The views of a scene show one set of named points, each view turned or mirrored, shifted and resized as a whole, with a little noise and some points left out.

Scene 1
View 1
J_317: 15	-4	-8	-31	14	10	6	5	12	10	-12	-16	20	12	-26	-2	-33	17	-12	-4	-12	6	13	-32	27	-1	23	34	24	-36	-15	-6	24	4	11	-21	5	13	6	-21	-5	-3	23	-19
J_409: 14	-14	9	-19	6	8	-3	-2	9	0	-3	-6	35	14	-31	1	-11	6	-17	-5	18	-1	30	-10	16	-6	22	41	24	-22	-7	-1	4	18	1	-4	3	25	8	-4	-4	7	28	-18
J_768: 16	-22	8	-1	-10	0	23	-7	8	-4	11	-15	33	14	-24	3	-10	-1	-10	1	24	15	19	-17	23	-21	24	26	19	-25	-2	13	3	10	-4	-3	11	30	22	3	0	20	14	-5
J_546: 20	-5	-7	-26	7	18	17	-3	5	13	-6	-23	25	6	-21	7	-33	20	-12	-3	-18	16	15	-37	35	-1	22	19	19	-35	-11	-1	19	6	13	-32	1	10	17	-16	1	-9	24	-17
J_64: 20	-5	5	-17	-14	35	8	-5	-13	6	-9	-8	47	11	-35	15	-23	16	-19	-6	-30	9	16	1	30	-28	22	3	12	-20	-1	5	-3	17	5	-26	-11	8	37	-3	-5	-21	38	-14
J_83: 14	-19	38	-31	31	3	-14	-9	15	-5	6	-18	47	6	-31	18	34	10	-14	6	66	-10	66	-6	-2	19	34	63	35	-11	-8	12	-29	43	1	19	-9	37	-7	-3	30	19	37	-52
J_555: 12	-12	-23	-11	-12	0	25	6	16	3	-1	-14	8	16	-27	-22	-53	-2	-8	-8	-24	18	-12	-45	30	-25	11	18	11	-44	-14	-6	46	-15	7	-26	29	11	19	-12	-23	8	-2	8
J_582: 22	-31	17	1	-23	30	45	-17	-12	-6	20	-36	57	-5	-16	29	12	8	1	13	12	24	18	-16	25	-26	25	-15	-5	-18	-4	35	-27	16	11	-19	-5	14	39	12	33	7	25	-32
J_263: 25	-1	17	-16	-23	57	0	-10	-27	9	-11	-3	64	3	-43	29	-14	21	-21	-8	-43	2	24	22	28	-37	26	-10	5	-10	0	9	-24	29	9	-23	-23	-5	52	7	-4	-38	56	-21
J_168: 22	-14	23	-18	-6	33	8	-9	-9	2	-2	-17	56	2	-31	25	4	18	-15	2	3	5	34	-2	20	-14	31	14	13	-14	-2	12	-27	30	6	-12	-15	15	26	4	16	-10	43	-30
J_82: 20	-26	35	1	-12	23	13	-19	-10	-6	11	-15	62	9	-28	26	20	7	-14	4	35	8	42	14	17	-22	28	18	17	-8	5	23	-38	35	-5	6	-11	30	32	14	19	11	32	-26
J_927: 15	-22	23	-19	-4	26	4	-5	3	-11	5	-18	56	-5	-32	12	17	1	-7	2	19	1	36	-14	0	-19	26	16	2	-16	-8	19	-20	21	10	8	3	8	13	9	26	12	31	-44
J_461: 14	-26	7	-23	-7	26	23	1	7	-12	6	-32	37	-13	-25	6	-3	3	2	5	-1	12	19	-43	4	-17	23	-1	-11	-28	-19	25	-1	0	26	-11	12	-8	12	3	30	10	20	-45
J_23: 13	-15	-2	-18	-20	21	-11	14	7	-8	-14	8	34	11	-49	-17	-35	-8	-14	-15	-30	-4	8	-17	6	-38	14	16	-1	-26	-12	-1	22	-3	6	-5	23	-5	22	0	-25	-3	22	-11
J_231: 14	-12	8	-18	-8	21	-5	3	4	-1	-7	-2	36	10	-39	-1	-18	3	-15	-7	-10	-1	22	-8	11	-22	19	26	12	-23	-7	1	6	14	5	-3	8	10	18	-1	-8	0	30	-17
J_500: 17	-12	-3	-3	-26	20	10	-1	-4	0	-4	1	35	16	-40	-5	-40	2	-19	-11	-28	8	0	-7	27	-43	16	11	10	-24	-2	-1	15	2	-2	-13	9	11	39	5	-27	-7	22	7
J_604: 15	-21	3	-7	-4	-4	13	-4	14	-2	5	-6	26	19	-30	-11	-21	-3	-15	-5	19	8	17	-19	19	-22	17	37	21	-29	-4	-1	19	5	-6	-2	17	32	14	-2	-12	21	9	0
View 2
J_82: -50	-16	2	-2	4	31	5	-4	26	-16	7	-25	-3	-7	-12	7	24	12	-8	4	-16	-11	-20	-8	-11	-1	-5	29	-4	-36	0	6	-1	7	-18	-17	13	26	9	-2	-3	-3	32	0
J_555: 26	-22	-9	-15	-7	6	-25	32	10	9	-4	8	-11	-26	-11	4	-29	-10	22	14	-6	3	-12	13	11	-10	4	-16	-5	9	10	10	-18	5	7	-3	12	-27	20	34	-16	-11	3	19
J_768: -8	-20	3	-13	5	22	-9	9	24	-3	5	-14	-4	-22	-14	7	-4	4	10	12	-18	-8	-15	0	0	-4	1	14	1	-21	6	12	-5	7	-9	-9	15	2	15	13	-9	-11	18	9
J_500: -12	-21	-17	-12	-12	8	-21	25	12	-1	-3	-10	-21	-23	-11	1	-3	-8	8	12	1	0	-10	16	5	-12	7	-8	-13	5	7	-6	-20	11	4	-16	23	0	0	35	-1	1	20	14
J_546: -6	-21	-12	-5	-4	19	-5	28	-8	-10	4	9	-2	-8	-6	6	2	-1	11	7	-7	7	-16	9	3	-4	-6	-14	2	-2	0	15	-10	0	-7	-9	-4	-19	20	23	-25	-5	7	15
J_168: -46	-17	-6	2	-3	26	7	11	6	-21	5	-11	-6	-2	-7	6	27	9	-6	1	-5	-1	-19	-2	-8	-1	-8	7	-3	-18	-4	9	-6	3	-13	-16	4	13	11	5	-10	3	25	4
J_582: -34	-2	3	10	-4	30	-7	9	27	-7	-16	-9	6	18	-17	1	6	12	1	-15	-4	-3	-23	-3	-14	-4	-11	29	-7	-20	-2	-7	-5	-2	-7	-19	18	5	17	-16	-17	-3	16	1
J_409: -16	-27	-2	-12	5	21	3	9	9	-14	18	-9	-9	-24	-8	13	10	5	2	17	-16	-3	-16	0	1	-2	0	-5	5	-19	1	24	-7	7	-11	-6	4	5	16	22	-8	-11	20	9
J_317: 4	-24	-6	-11	3	18	-4	22	-3	-7	15	5	-5	-21	-7	10	-5	1	13	16	-15	6	-16	6	7	-2	1	-15	7	-6	4	25	-10	-1	-7	-1	-2	-20	24	28	-21	-13	5	15
J_263: -60	-15	-25	6	-24	18	-5	22	-6	-21	-7	-11	-16	7	-7	-1	37	0	-11	-3	14	4	-15	10	-6	-8	-3	-4	-18	4	-7	-16	-21	8	-7	-27	14	17	-9	19	-4	21	30	9
J_604: 1	-26	1	-19	7	15	-9	11	21	0	11	-12	-9	-32	-10	9	-10	2	14	20	-22	-7	-14	2	5	-6	4	2	3	-17	6	19	-9	8	-7	-6	13	-3	16	26	-7	-14	17	13
J_461: -10	-7	8	12	0	22	2	11	13	-5	-5	4	-6	6	-15	17	-3	15	7	-11	3	5	-32	-8	0	-7	-12	-2	-7	-2	-4	12	-13	-4	5	3	7	3	22	-10	-17	-2	13	-8
J_23: -3	-21	-9	-10	-9	4	-9	20	7	-1	6	-6	-28	-28	-10	17	-2	1	6	12	6	1	-19	6	10	-13	6	-24	-11	11	2	9	-24	9	9	0	19	11	3	32	1	5	24	5
J_83: -35	-28	17	-12	25	38	33	-20	19	-22	37	-23	0	-26	-6	30	31	27	-5	16	-35	-9	-27	-21	-4	7	-9	15	14	-51	-5	48	8	3	-28	1	-10	34	25	-4	-5	-17	31	-7
View 3
J_768: -2	-1	17	8	19	-9	-37	3	-4	-13	-17	10	24	-7	-5	-7	-5	-2	9	-1	-26	3	10	26	34	-19	-2	-9	12	0	19	1	13	-13	1	1	4	-6	17	-11	-5	17	-3	-3
J_927: 3	17	-20	10	22	-13	-16	-1	-8	-18	-11	9	22	14	-18	-12	-13	-10	4	-3	-28	16	-7	15	2	-10	6	-5	20	6	17	9	26	-30	8	-11	3	-4	2	-15	11	6	-12	3
J_461: -2	-5	-20	-1	8	-10	-6	-10	-9	-19	-1	5	17	13	-37	-17	-13	2	16	4	-24	27	3	30	2	-12	22	4	5	7	18	-1	13	-18	2	-20	-10	12	1	0	11	18	4	4
J_231: -11	1	3	6	26	-17	-12	14	4	-18	-10	9	7	11	-10	-7	-2	-1	-6	1	-23	4	24	21	18	-9	16	-10	12	7	19	4	34	-29	-12	5	6	-2	2	-3	-14	8	-7	-9
J_263: -16	40	6	-26	41	-19	-5	29	-10	-42	-9	28	5	30	-11	-18	-22	19	-27	18	-30	-21	1	37	1	36	19	-16	31	7	-2	26	42	-32	-5	-4	-9	14	-21	0	-19	0	2	-12
J_500: -18	-6	30	-9	31	-20	-23	32	2	-28	-13	17	10	-1	-6	-7	6	13	-19	13	-24	-5	29	44	32	1	19	-14	4	7	17	3	25	-15	-21	8	-6	17	0	7	-31	13	7	-10
J_546: -13	-13	11	-19	2	0	-5	-11	4	-19	8	13	3	20	-10	-17	-11	21	13	7	-24	-5	34	25	31	-4	21	-9	13	1	15	4	17	-8	-13	15	3	-12	-2	9	-13	16	14	-4
J_23: -19	-11	8	3	29	-27	-9	31	10	-21	-8	9	-1	9	-15	-7	11	5	-20	6	-23	8	39	32	22	-9	28	-7	-4	11	25	-1	33	-25	-28	8	-1	16	-2	7	-27	6	0	-8
J_409: -7	0	6	7	17	-10	-18	1	8	-9	-10	7	13	14	-1	-7	-4	-2	6	-3	-24	-6	24	11	26	-16	3	-15	23	1	21	6	33	-23	-8	15	17	-23	7	-10	-8	8	-8	-9
J_582: 4	25	-1	-11	18	-3	-32	-6	-27	-30	-13	18	35	0	-27	-22	-25	9	16	9	-34	12	-26	39	8	5	3	-3	20	0	4	14	0	-10	18	-24	-18	13	2	-7	13	18	4	4
J_555: -19	-43	29	-7	8	-10	-15	5	9	-15	1	5	5	-8	-13	-9	14	21	6	12	-20	8	53	41	51	-21	30	-4	-15	4	27	-11	8	2	-30	12	-3	5	11	18	-27	25	24	-6
J_82: 6	38	2	5	30	-10	-39	6	-15	-21	-28	15	35	4	-4	-10	-21	-6	1	-4	-32	-4	-23	14	9	-2	-12	-15	37	-2	7	17	25	-28	19	-9	5	-9	6	-25	8	5	-19	-2
J_64: -15	18	13	-19	28	-11	-11	16	-6	-32	-6	21	7	18	-9	-17	-14	18	-12	13	-27	-12	15	36	16	15	16	-12	21	3	6	16	29	-21	-9	3	-4	7	-7	3	-21	10	7	-10
J_604: -7	-15	21	14	17	-10	-32	7	5	-8	-15	7	16	-6	0	-4	8	1	5	-5	-25	2	30	21	44	-26	4	-12	7	2	26	-4	18	-12	-9	12	10	-15	16	-6	-12	16	0	-6
J_168: -1	28	-5	-8	25	-8	-14	0	-9	-26	-9	15	18	25	-10	-17	-24	5	1	4	-28	-8	-4	20	5	7	3	-11	32	1	8	20	31	-28	5	-3	2	-7	-5	-10	0	5	-7	-4
J_317: -11	-25	13	-4	1	-2	-7	-13	11	-10	6	6	5	15	-7	-13	-2	13	16	0	-20	-1	43	19	41	-18	15	-7	9	-1	25	-3	21	-7	-16	16	12	-21	10	5	-12	18	11	-4
J_83: 16	27	-24	26	16	-7	-21	-25	4	-1	-15	5	26	28	3	-9	-20	-24	23	-25	-29	-3	-6	-20	9	-25	-19	-15	45	-3	20	14	40	-40	19	7	30	-49	13	-36	22	0	-32	-3
View 4
J_82: -20	53	19	-6	-21	23	47	-21	45	3	-17	-16	-28	1	16	-1	-18	-17	13	17	-7	16	0	1	-14	5	28	-3	-9	29	-24	4	-3	-8	-10	-2	-2	22	7	-12	-8	18	13	2
J_500: -6	6	-25	-1	18	-8	20	-24	18	10	-34	-23	12	-2	6	23	4	-30	33	41	-4	22	-22	10	7	10	-1	-4	8	-8	5	11	-9	-12	7	25	5	-1	10	-18	-17	18	-7	4
J_555: 6	-24	-58	4	18	-23	-9	-2	9	12	-29	-23	26	-10	5	2	-11	-22	28	43	-2	6	-12	10	12	0	-3	-4	14	-8	6	2	-3	-8	14	31	-11	-33	36	-22	-7	15	-3	11
J_64: -19	29	-11	-4	19	10	19	-22	28	-3	-26	-11	0	10	18	26	-5	-19	28	35	-13	23	-18	16	6	10	8	-3	-7	4	13	19	-19	-12	8	16	-2	8	13	-22	-21	2	4	0
J_461: -13	12	-15	-10	10	16	-4	1	16	1	-2	4	-7	19	10	-15	-19	-14	8	32	-11	-10	16	18	-17	-8	7	-10	-1	22	0	15	-8	2	0	18	-17	-17	29	-35	-1	-1	13	10
J_409: -4	20	-32	-1	-11	24	14	-17	33	-2	-20	-24	-1	1	29	4	-19	-16	1	24	-8	9	-19	4	-3	-7	10	5	0	14	-9	8	5	-7	2	11	-6	-3	25	-15	-9	24	9	5
J_927: -13	36	4	-10	-10	32	19	-13	29	7	-4	-8	-20	17	14	-7	-14	-17	6	23	-10	1	6	9	-22	-6	15	-7	-4	29	-15	14	0	2	-10	6	-4	4	14	-24	-6	13	11	8
J_604: 2	2	-41	3	-12	1	15	-13	27	6	-23	-27	1	-12	16	-4	-17	-21	11	28	-1	8	-17	-3	1	-4	8	4	11	8	-19	-3	11	-9	4	19	-7	-12	26	-11	-5	30	3	7
J_168: -23	44	4	-3	0	29	24	-17	41	-6	-15	-11	-17	13	24	11	-15	-12	14	23	-14	13	-6	13	-6	6	17	-1	-11	23	-1	16	-17	-8	0	1	-5	13	13	-20	-17	7	12	1
J_546: -13	7	-40	4	16	5	-5	-4	28	-12	-19	-9	10	3	23	6	-22	-9	12	33	-15	10	-14	17	11	2	7	1	-1	6	11	10	-15	-11	13	18	-16	-15	38	-26	-13	2	10	3
J_83: -10	52	-13	-5	-44	62	27	-14	53	-11	-3	-20	-31	8	44	-19	-39	-9	-28	7	-14	-3	-9	-1	-22	-18	25	11	-12	44	-33	5	14	1	-12	-8	-14	11	27	-12	-4	26	26	5
J_768: -4	16	-20	3	-12	-1	24	-10	30	5	-21	-23	-8	-10	8	-12	-18	-21	16	24	-2	7	-3	-1	-3	3	16	-2	5	15	-22	-4	6	-6	0	11	-8	-6	23	-12	-2	23	7	8
J_231: -5	19	-26	-5	1	21	12	-22	23	5	-18	-21	2	10	21	9	-9	-23	11	34	-7	9	-18	10	-8	-6	3	0	2	10	1	15	2	-8	-1	21	3	1	16	-19	-15	20	4	6
J_582: -24	33	27	-8	12	-10	33	-5	25	8	-12	2	-20	7	-9	-2	-8	-15	39	28	-6	11	25	15	-9	17	20	-16	-9	20	-8	8	-23	-9	-1	7	-11	2	11	-26	-3	-3	10	7
J_263: -27	49	14	-9	26	23	30	-30	33	-6	-26	-7	-2	21	16	39	3	-21	33	36	-17	31	-22	23	2	19	11	-4	-14	6	22	29	-32	-14	4	9	9	24	-3	-26	-31	-2	1	-5

Which points are out of place in each view (at most two, in the order of its rows)? Write none if all are in place.
view 1: J_317
view 2: J_83
view 3: none
view 4: J_461, J_582

Scene 2
View 1
J_700: 0	-24	0	2	-1	4	-29	15	32	-15	11	-4	4	-38	22	-14	-11	-5	-11	-25	-5	-10	25	1	0	23	-11	-3	30	1	16	-4	-1	-7	-3	33	-20	19	21	-13	19	-18	7	42
J_503: 11	-5	0	0	5	1	-18	9	18	4	25	-9	-11	-18	1	9	-19	12	2	-37	-11	-13	27	-9	17	21	1	-14	12	19	15	7	18	18	-3	18	-2	11	18	-22	8	-26	-7	27
J_325: -17	-18	9	-10	4	-17	-3	4	0	-9	-5	-4	-9	-23	-10	9	12	6	0	-25	-10	-27	21	-7	6	-3	-12	-13	33	4	-2	14	-13	-2	11	15	-15	2	30	-7	6	-16	-8	1
J_786: -12	6	-15	15	10	24	-19	20	-6	7	-8	-23	0	-28	13	4	-21	-18	1	-36	-14	15	3	-23	4	20	0	-8	38	27	3	5	10	24	-2	-3	1	-2	2	-13	-12	-36	-9	-5
J_485: 7	6	-13	9	13	18	-21	8	8	11	9	-22	-1	-1	5	10	-37	-18	16	-33	-6	15	-6	-19	6	16	11	-9	8	30	18	0	31	24	-6	-7	18	-2	1	-11	3	-33	-7	9
J_487: -4	-20	-24	22	-4	30	-39	16	30	-6	7	-11	13	-33	38	-29	-31	-34	-13	-17	-3	20	-1	-7	-5	33	-10	3	31	3	25	-12	7	4	-9	21	-8	30	5	-18	19	-33	9	49
J_334: -10	-5	-16	10	12	23	-29	13	8	-5	-10	-19	13	-19	22	-7	-34	-35	5	-25	1	26	-6	-10	-15	16	1	3	30	23	15	-12	18	-7	-8	-4	-1	-5	-1	4	7	-17	4	10
J_891: 0	-3	-4	-6	15	7	-17	8	7	0	-3	-20	-2	-10	3	15	-27	-12	16	-35	-6	4	10	-10	-3	9	8	-4	16	28	12	-1	21	-1	-7	-2	3	-9	8	2	3	-15	-5	3
J_291: -3	-33	-10	7	-5	-4	-19	-3	28	-12	13	0	5	-10	9	-13	-10	-18	-3	-9	-1	-11	7	2	0	12	-20	-7	8	-9	21	-1	0	0	5	23	-6	25	28	-17	35	-24	5	49
J_898: 2	8	-6	5	8	16	-25	21	8	8	11	-17	-8	-29	10	10	-24	3	2	-43	-15	1	18	-21	11	26	9	-16	31	29	6	7	17	30	-7	9	1	1	5	-18	-12	-31	-11	7
J_92: -25	-23	-21	13	3	9	-9	0	-3	-6	-18	-15	10	-5	6	-5	-11	-43	4	-4	-3	17	-18	-11	-13	2	-18	-2	24	6	7	2	-2	1	6	-4	3	6	14	0	18	-25	-1	8
J_278: 4	-22	5	-9	8	-16	-6	-10	12	-2	8	-6	-3	11	-15	15	-12	-7	17	-21	3	-15	8	-2	3	-3	-8	-10	-6	9	16	6	13	-4	4	8	5	5	26	-4	25	-15	-6	20
J_21: -14	-22	6	-11	13	-17	3	-9	-4	-8	-10	-8	0	6	-20	18	-3	-15	16	-15	0	-11	0	-7	-7	-13	-12	-9	8	11	4	7	-2	-10	12	-3	-1	-10	25	7	18	-9	-8	-2
J_112: -19	-22	7	-7	3	-17	3	-3	0	-8	-7	-4	-5	-9	-15	10	7	-6	7	-14	-5	-21	10	-4	1	-7	-15	-14	19	6	0	13	-11	-4	14	7	-9	0	30	-4	13	-13	-8	4
View 2
J_291: 4	48	-3	2	21	-5	-50	-15	13	-8	25	-42	-37	12	28	-8	13	27	-38	2	31	25	11	-39	3	-13	26	24	-26	-19	13	-10	13	-31	-23	-13	29	-30	-11	-3	-24	-28	-28	-24
J_503: -33	5	19	-12	13	-22	-20	6	1	-16	28	-6	-19	-22	8	-19	12	23	-9	-4	13	33	-10	-11	1	-17	20	-3	10	-12	10	-27	29	-20	-25	-20	1	-3	0	9	-34	-36	-11	-16
J_891: -23	-4	43	-9	24	-1	-3	19	11	14	23	11	-7	-24	-15	4	9	9	0	-13	20	13	1	24	-9	-6	27	-13	16	9	3	-20	-2	-8	-19	3	5	-4	25	20	-19	-7	-1	7
J_112: -5	1	21	-7	0	-20	-25	-1	7	11	23	-16	3	-8	30	12	-12	-29	-11	28	5	34	-12	-15	-7	-3	15	16	-15	-15	-1	-8	26	-5	-1	7	30	21	13	-11	27	-17	-16	-12
J_786: -44	18	20	-20	14	-13	2	57	19	37	56	10	8	-4	-37	-16	8	6	-4	-14	-1	22	-7	26	14	-26	20	-25	20	-6	-5	-8	7	-11	-16	-4	-17	25	-2	3	-46	-12	-19	-9
J_325: -19	-13	16	-5	-3	-36	-26	-7	-1	7	32	-16	4	-13	29	-1	-16	-27	-4	29	0	39	-26	-17	-2	-1	14	19	2	-26	2	3	32	-6	-2	4	17	27	5	-13	18	-26	-19	-8
J_21: 11	0	36	-4	4	-2	-18	7	12	15	10	-8	0	-16	20	31	-3	-32	-3	23	20	26	3	2	-11	-3	17	10	-18	4	1	-19	10	9	-2	14	37	14	36	0	31	2	-5	-9
J_92: 9	50	10	-5	20	13	-22	38	31	49	41	-25	-4	25	-8	13	4	-10	-26	2	23	14	21	7	8	-14	26	0	-21	-4	0	4	-8	-12	-10	16	22	0	9	-6	-2	12	-24	-12
J_487: -11	66	-18	5	38	-4	-41	1	22	13	54	-41	-35	35	-10	-33	18	57	-46	-20	28	11	14	-32	11	-21	34	2	2	-28	10	25	-8	-54	-34	-6	7	-43	-31	2	-54	-22	-44	-12
J_334: -16	33	27	0	40	11	-6	33	23	39	44	2	-9	10	-37	-5	15	23	-16	-23	28	-2	18	19	-1	-12	32	-19	14	6	3	9	-24	-25	-25	12	3	-21	6	20	-34	11	-18	10
J_700: -34	13	7	5	24	-22	-30	-16	7	-9	35	-14	-29	-5	4	-31	10	41	-19	-11	22	21	-11	-22	-2	-8	26	3	26	-25	5	9	10	-41	-30	-8	3	-28	-14	10	-36	-37	-26	2
J_485: -25	23	38	-22	26	10	-3	52	16	15	29	13	-10	-18	-26	1	30	23	-8	-27	18	16	15	27	4	-25	24	-25	2	15	6	-51	7	-6	-25	-19	-9	1	23	17	-54	-10	5	-19
J_898: -52	6	25	-18	12	-24	-1	35	3	6	47	12	1	-24	-18	-29	13	20	-1	-15	0	30	-19	14	11	-22	16	-17	29	-9	4	-22	26	-12	-24	-23	-20	15	-3	10	-50	-35	-9	-12
J_278: 7	8	39	-12	13	0	-29	-8	7	-14	1	-10	-22	-26	30	22	12	-4	-11	9	25	26	10	-15	-5	-3	21	15	-26	5	9	-44	19	-1	-12	-10	29	-5	29	8	2	-12	3	-19
View 3
J_786: -4	18	2	15	8	-3	-16	-2	-9	17	5	-15	-11	10	-10	21	13	3	-9	6	6	2	-16	-6	19	-16	10	8	11	-7	32	15	22	4	18	9	7	26	-8	-3	-11	-15	1	-19
J_891: -5	0	1	3	20	5	-2	-3	-5	10	-1	-4	-8	4	1	23	10	2	-5	-3	3	-1	-1	-8	6	-11	8	0	15	-12	3	5	10	12	12	-3	8	15	-5	-4	-1	-6	1	-3
J_334: -4	22	9	2	21	0	7	-8	-14	9	18	-5	0	-5	-8	27	10	-7	-5	8	10	3	-10	-2	25	-17	5	-1	23	-15	10	8	37	6	13	-9	12	16	-11	-12	-10	-1	-7	-11
J_112: 2	-10	19	-2	15	6	-2	-1	26	-5	8	-13	-13	36	15	17	10	6	-15	6	-5	-6	0	-8	6	12	6	7	5	18	2	-1	10	10	-9	1	-2	7	-21	9	18	-3	-2	-20
J_278: 1	-23	4	-6	21	-1	10	-3	26	1	-3	-14	-12	16	14	29	20	-5	0	-7	1	-10	-3	2	2	9	2	-1	11	4	-4	-5	4	17	-3	-7	4	-6	-16	6	10	8	-6	-6
J_503: 2	-9	-2	5	21	2	-6	-4	16	9	-6	-13	-26	18	-5	17	9	-4	2	-22	0	-5	-4	3	15	4	12	6	14	1	13	12	8	-4	11	-3	10	8	-14	-8	-6	2	-1	-24
J_485: -3	-3	-9	5	12	-15	-2	-4	6	18	-9	-18	-6	-6	0	32	27	-5	7	-4	10	-6	-20	4	7	-12	5	0	10	-14	26	5	12	17	18	2	7	6	-9	6	-13	-1	-8	1
J_325: 3	-10	18	3	18	14	-9	-1	21	-4	8	-10	-20	41	9	10	6	10	-17	1	-11	-5	6	-10	9	12	12	11	5	19	2	5	7	5	-6	4	-2	14	-19	4	17	-6	3	-28
J_898: -3	6	-8	14	15	2	-19	-2	0	18	-10	-12	-24	13	-12	15	9	2	-1	-14	1	0	-6	-3	17	-10	12	8	8	-7	29	18	11	-1	19	8	9	21	-7	-6	-12	-11	0	-22
J_92: -2	15	21	-1	13	-8	6	-5	12	1	28	-18	2	14	8	32	18	-7	-10	27	8	-2	-16	-4	23	-10	1	-1	18	4	13	0	38	13	-4	-4	3	7	-18	2	4	0	-10	-15
J_700: 6	2	8	1	31	8	3	-7	18	3	12	-9	-32	21	-9	9	-1	-7	0	-21	-2	-2	4	4	34	9	12	4	25	0	2	15	27	-17	1	-15	16	8	-23	-27	-5	10	-5	-39
J_21: -2	-14	19	-6	17	5	5	-1	17	-4	8	-9	0	22	19	27	17	5	-11	14	-2	-7	-3	-10	-3	3	2	0	9	10	-6	-6	12	22	-6	-2	-3	6	-17	9	19	-2	-3	-4
View 4
J_898: -33	-24	-1	5	6	11	17	42	-17	20	21	14	-26	-4	-3	-19	-6	3	15	10	32	-22	-11	-21	8	17	19	-21	-7	0	-10	-8	-20	-27	0	1	-35	0	-7	12	-32	50	12	1
J_291: -8	19	18	-35	-21	-30	26	27	-20	18	1	18	-5	-34	-8	14	-8	-24	6	3	24	2	21	0	-6	-10	-26	0	-37	41	-29	17	-18	-50	42	-8	23	19	-3	42	-11	-8	-23	-16
J_503: -24	-10	4	-9	-12	-9	14	29	-16	12	12	19	-11	-15	-7	-10	-4	-7	7	14	26	-11	2	-11	0	14	4	-5	-23	21	-8	12	-13	-29	22	5	-25	14	1	26	-25	31	-3	-8
J_21: -10	-13	20	6	-3	-7	7	16	2	-7	21	14	-27	-15	9	18	20	-19	1	-10	9	-18	34	33	-11	-11	0	-31	-39	8	29	8	-1	-14	18	-17	-9	10	48	-6	22	-16	-21	-16
J_891: -20	-19	10	17	2	17	16	34	8	21	10	21	-34	-7	7	1	5	-18	7	16	8	-19	2	-2	-2	1	2	-20	-11	0	5	-4	-2	-5	-13	-31	-16	8	10	5	-7	23	-3	-7
J_700: -25	-8	-6	-20	-12	-8	39	28	-27	26	-4	24	11	-11	-9	-11	-10	-23	1	11	27	5	15	-14	-10	11	-31	14	-36	41	-36	0	-6	-43	25	9	23	17	-19	27	-33	11	-2	11
J_786: -35	-17	9	12	16	17	31	43	-17	31	18	8	-41	-10	1	-3	-6	3	15	-6	40	-18	-1	-17	8	-4	28	-46	-10	-17	-21	-24	-27	-33	-6	-13	-15	-10	4	-1	-29	39	11	4
J_334: -19	-7	12	12	3	25	39	39	-3	52	-2	18	-40	-13	8	11	-15	-25	9	7	16	-7	2	-13	-2	-19	-8	-37	-9	2	-33	-24	-23	-24	-22	-48	22	2	-3	4	-21	11	3	3
J_487: -20	18	11	-27	-15	-10	51	39	-30	56	-8	20	-10	-30	-6	7	-29	-26	7	6	38	13	12	-31	-3	-14	-30	-10	-27	33	-66	-12	-30	-61	23	-18	50	7	-30	38	-37	6	-2	3
J_92: -18	10	30	-6	1	-3	33	33	-13	29	13	6	-43	-29	11	28	-3	-22	10	-20	26	-6	28	7	-7	-34	0	-56	-33	-3	-23	-17	-28	-41	11	-38	26	-2	26	2	4	-15	-10	-10
J_112: -19	-17	12	-4	-3	-12	13	16	-16	-13	24	8	-11	-11	6	8	22	-10	0	-18	24	-16	36	28	-13	-1	-5	-23	-49	15	15	7	-2	-34	36	14	-6	10	40	-1	14	-6	-15	-4

Which points are out of place in each view (at most two, in the order of its rows)? Write none if all are in place.
view 1: J_503, J_487
view 2: J_700
view 3: J_485
view 4: none
